Each row is a point on a landscape with many peaks, with its height.
From any point a climber steps to the highest of the 2 points nearest to it. It stops when none of these is higher. Distance is the straight distance between rows; heights are no part of it.
q_916 h=4.54: [ 10  -8 -52  25 -11 -10 -55  -2  17 -43  66  50  34  23  29  13 -58   5
 -19 -22 -36  11]
q_628 h=3.54: [ 22 -23   0 -40 -16  48  -3  70   6   5   9 -22 -39 -16   5 -19  -4 -19
  -4   3  45  24]
q_353 h=2.50: [ 18   6  15 -33 -22 -11  14  -4 -34  29   4  17  -7 -11  -4 -26   6 -28
  25   1  27 -36]
q_40 h=3.46: [ 16 -58 -13  -1  50   1 -48 -50  18  -6  -2   4  13   1  15   3  -4 -37
  15  32  -5  11]
q_163 h=2.21: [ 15 -26 -37  -7  13  30 -39  -9  19   5  29  10  71  18  37   3 -17  18
   9   7 -14   6]
q_223 h=5.24: [ -1  32  25  -7 -30 -34  27  -6 -15  44 -36  -2   0 -16 -31  32  90 -25
   5  37 -21 -41]
q_604 h=5.76: [ 38 -31   4 -16  53  59 -27  -1  14 -44  38  29  36 -18 -21 -33 -54  36
 -38 -10 -10  19]
q_413 h=5.28: [  7 -32 -55  -4  24  40 -20  41  -1 -43  26 -65  -3 -22 -12 -14 -65  35
 -18 -14   9  60]
q_547 h=1.54: [-14  17 -18   5 -37  -9  37  37 -22  46  15  -9 -40  12 -21  -3  52   2
  26  13   7  28]
q_402 h=0.90: [-20  -9  -5  14  10 -44 -28 -80  12  15  14  -7  23  32   9  14   0 -28
 -14  28   8 -41]
q_31 h=3.42: [ 12  -5  30  18  19  27  51  31  28   9 -11 -41 -29  35 -10 -12   9  36
 -29 -33  -7  44]
q_120 h=0.56: [  7 -10  -1  22  36 -62 -44 -97  22 -18  28  31   8  15  18  19 -16 -49
 -33  17 -30 -48]
q_356 h=2.89: [ -3 -52 -44   5  23  -9 -67 -49  10   1  28   4  49  24  41  19 -21 -20
  -9  33 -33  14]
q_953 h=2.33: [ -7  -6   7  -1 -44  59  17 107  -5   9 -29  -7 -99 -40 -14   9  62  24
 -20  54  17  53]
q_277 h=3.90: [-15  54 -31  19   0 -57   8   8  -8   8   8  13  66   1  15  29  19 -12
  38  -2 -13 -62]
q_938 h=3.61: [ -6  55  15  21 -52 -57  43   4 -45  58  -6  32  11  13 -10  42  53 -11
  -1  15 -33 -48]
q_62 h=3.65: [ 12  -8 -36  16  -5  -5 -75 -40   7 -38  39  83  39 -16  28  -6 -64  24
 -38   0 -36  -5]
q_445 h=5.23: [-22 -29   9  29  20 -17  19  -6   8  33 -11 -27 -20   6 -48  20  39 -24
  13  54  -8  14]
q_907 h=5.03: [  6   0  22  16 -20  22  41  -6   9   1 -28   3 -12   0   3  -5 -33  14
  22 -28  13  -1]
q_481 h=5.29: [ 12  30  14 -21 -53  23  17  30 -47  47 -66  42 -80  -3  10  -4  86  12
  -7  45 -27  23]
q_105 h=3.68: [  2  38  26  14 -18 -68  -1  -5  -8  10   7  36  10 -12   8  30 -41 -12
  17 -36  19 -54]
q_429 h=3.16: [-17  29   0   0 -60  37  25  83  12   3 -31 -36 -70 -25 -19  20  37  48
  -8  -8  16  35]
q_827 h=6.77: [-22  54 -14 -27 -33  -7   7  31 -34  -4  37  14  19  -6   8 -30 -14  30
  50  -8  21 -49]
q_464 h=4.16: [ 31  -7  21 -13  18   0 -28   2  24 -51  13  12  16  23  -6 -13 -77  -9
 -41 -57 -29  21]
q_325 h=1.77: [ -5   0  22  16 -22  49  35  67 -30   6 -39  -9 -89  -2 -20 -20  57  34
 -16  60 -11  60]
q_541 h=4.45: [ -7 -24  45  17  -9 -10   4 -26   3   3 -48   2 -33   1  -8   4   0 -33
  19   0   4 -13]
q_304 h=2.97: [  8  40  23  15 -12 -71  -4 -36  -8  28 -22  26   7 -23  42  49  23 -23
  23  -5  19 -80]
q_947 h=7.88: [-23  -1 -33 -14  11  13 -12   1 -11 -33  11 -19   7  -7 -18 -37 -27  -4
  36  -7   9   4]
q_951 h=4.44: [-10 -11 -16  -9  14  34  25  51  13 -29  -1 -82 -32 -23  -7  -6 -21  50
 -28 -14  23  62]
q_957 h=4.78: [ 18 -30  22  -8  11  42   7  -7  12 -28  26  20  24   8 -22 -15 -83  15
 -21 -30 -12  13]
q_649 h=0.87: [  5  -1  -9  -6  44  -4  -2 -51  25 -15  36  40  65  18 -31   5 -11   1
 -18  -9 -27 -21]
q_184 h=1.24: [-26  45  14  22   0 -68   3 -56 -13 -24  -3  20  81   6  39  60 -31 -48
 -51  20 -32 -83]
q_552 h=1.95: [  9  -2  19   1  -3  17  50 -32 -58  47  -4  18 -35 -11 -11 -20  39  -3
  29  33  35   5]
q_922 h=1.28: [ -1   5 -10  30  45   1   7 -26  60 -23  35  27  42  21 -23   7 -14  13
 -28 -45 -16  24]
q_622 h=1.79: [ -3   5  19  24  -5   5  26  33  25  43  16  13 -30   4 -37  30  -6  35
 -12 -30  44  27]
q_48 h=2.99: [ 31 -18  14   7  15   8  36  28 -16  25 -25 -38 -41   3  -5 -20  25  -8
  -1 -35  10  45]
q_183 h=2.82: [ 40 -23  -6 -19   8  22 -37  39  23   3  34   5   0 -17  12   4 -41  -6
  -3 -20  30   9]
q_165 h=4.38: [-18  42 -23 -15 -37  25  31  70 -23 -17  -5 -20 -33 -51 -16 -31  29   7
  49  -5  35   9]
q_596 h=7.00: [ -4  12  16 -12 -42  13  14  19 -19  20 -66  12 -34 -26  -3  14  66  -7
  21  22  -5  -3]
q_377 h=2.65: [ 20 -41   1  -2  33  -4   5  19 -20   9  -6 -39  -5   6 -11 -13 -16 -36
  -3 -25  -3  54]
q_603 h=5.48: [ -4 -13 -48   6  -2   2 -33  -2   0 -53  67  -5  13  13   4 -15 -91  27
   0 -25 -32  11]
q_327 h=1.78: [-23  12  20   1   3 -47 -21 -52  -8 -20 -35  18  66 -18 -16  41 -23 -35
 -30   3 -15 -60]
q_960 h=1.96: [ -4 -23  13 -12 -13   6 -22  -7  10  15 -22 -44  -8  60  37 -19  20 -28
   7  15  -8  13]
q_451 h=1.25: [-29  -5  17  -6   5 -21 -20 -80  25  18 -22 -30   9  17   0  23  53  -2
  -9  40   2 -42]
q_410 h=6.39: [-38 -20 -20   0  17   5   3  -4 -10  -9 -16 -29   4 -23 -29 -12  39   8
  22  29  13  14]
q_620 h=4.40: [ 12  27   5  15 -23 -17  20  28   4  16 -22  18  -2  -6   6  26 -21 -14
  26 -46   8  -9]
q_430 h=5.35: [-41  -9  -2 -11  -4  24  14  37 -11   6 -17 -31 -20 -37 -27  -6  39  34
  14  43  38  47]
q_389 h=4.37: [ -6 -40  18 -27   6  51  27  74   6  11  13 -29 -40 -27 -26 -20  27  13
   6  48  33  46]
q_263 h=1.35: [-13   6  20   9 -27 -11  12  19   9  58  21   9 -31  28  -1  16  31   7
  -2   1  25   6]
q_329 h=4.95: [-13  53 -16  10 -33 -49  35  14 -48  25  20   6  33   5  31   4   7  13
  49   1  -3 -60]
q_731 h=1.88: [  2  33 -15   9  -5 -30  11 -20 -14  48 -28   1  23  -5  34  29  68  10
  21  -4  12  -9]
q_683 h=5.64: [-15  13  16  29   4   6  32 -50   5 -18 -26   8  26  25  26  -4 -11  14
  21 -23  -1 -11]
q_13 h=1.27: [-17   5  -2 -17  -8   6   3 -19 -10   6 -22 -16 -45   0   2 -17 114 -20
  28  69  17 -19]
q_629 h=1.63: [ -2 -18  17 -17  -2  15  -7 -36  15  26 -21 -33 -13  41  13 -12  67 -33
   7  55   4 -25]
q_267 h=3.96: [ -3 -24  31  -6  40  33  17   9  30 -24   5 -37   2  37 -26 -42 -18  28
 -48 -18 -19  34]
q_493 h=4.46: [ 16 -45 -43  14  22  52 -15  31  28 -38  16 -27  26  -6  23  15 -71  13
   1  -7 -24  55]
q_370 h=4.86: [ -8  23 -15  31  -2 -32  20 -16  14 -21 -11   5  54  25  22  18  -6 -25
  22 -18 -32 -35]
q_145 h=6.46: [ -6 -16 -43 -30   3  24 -44   1 -24 -57  35 -17   9 -18 -21 -32 -72  30
   0 -11  -5  20]
q_98 h=2.32: [-20  47   2  24 -66 -19  56  42 -39  46 -21  14 -27  -2 -25  18  29  13
  27   7 -27 -11]
q_299 h=3.95: [ 17 -33   5 -41  63  39 -19 -32  10 -18  14 -13  19  21  -1 -64  20   6
 -12  25 -19   9]
q_824 h=4.00: [-14 -29  10  -2   2  -1 -37 -24  15 -10 -26  -2 -14  -5   3  -5 -18 -53
  34  30   9 -30]
q_118 h=0.45: [ 20   1  -5  -7  53 -24 -25 -79   1 -26  22  46  25  -5  -3 -11   7 -32
 -25 -11 -35 -36]
q_976 h=2.26: [  6   0  11 -11  -5  -1 -15  44  39  17  12 -18 -24 -13 -13  30 -38  11
 -31 -55  44   6]
q_799 h=2.31: [ 10  35  30   1   7 -36 -19 -53  -2 -39 -13  61  65  -4  25   8 -52 -21
 -31 -33 -14 -58]
q_319 h=2.85: [ 14   9  -3  18   7  -7 -47 -41  21 -47  -2  75  56   5  50  10 -72 -29
 -56 -28 -26 -16]
q_823 h=2.30: [ 12 -53  21 -18  -1  -9 -35  -4  -8  16  -7 -36  13  19  24  -5 -26 -37
 -20 -10  -5  23]
q_486 h=1.55: [ 10 -11  34  -7  -5  43  53  21 -37  21 -22  -1 -75   4  -9 -43  49   6
  13  39  20  21]
q_942 h=5.42: [-10  60 -20  -9 -41 -10  22  45 -16 -20  29  -6 -27 -21 -12 -24 -20  35
  41 -39  26 -17]
q_295 h=2.43: [  8  41   8   2  15 -46  -1 -51   5  11 -28  29   4 -17   7  17  46 -20
   6 -25   0 -46]
q_355 h=3.82: [ -8   4  -6  19 -22  18  33  60  -3  -2 -27 -67 -57 -35 -39  17  -6  45
 -24 -19  23  56]
q_505 h=1.70: [  8  -6 -37   2  28   6 -10 -11  37  -1  30  -3  19  28  22  -1   8  28
  16 -27   4  25]
q_531 h=4.76: [ 32 -35   4 -26  67  56 -25  -2  31 -38   3 -12  26   5   6 -34 -14  28
 -23 -12 -18  37]
q_286 h=3.10: [ -9   0  13 -24   4 -51 -25 -22 -24   7  24  29  -1 -17   1  -6 -37 -17
  14 -26  23 -30]

For each start below, name the point where the climber stops.
q_325 -> q_413
q_960 -> q_604
q_184 -> q_947
q_552 -> q_683
q_327 -> q_947
q_547 -> q_596
q_649 -> q_683
q_304 -> q_683
q_40 -> q_683
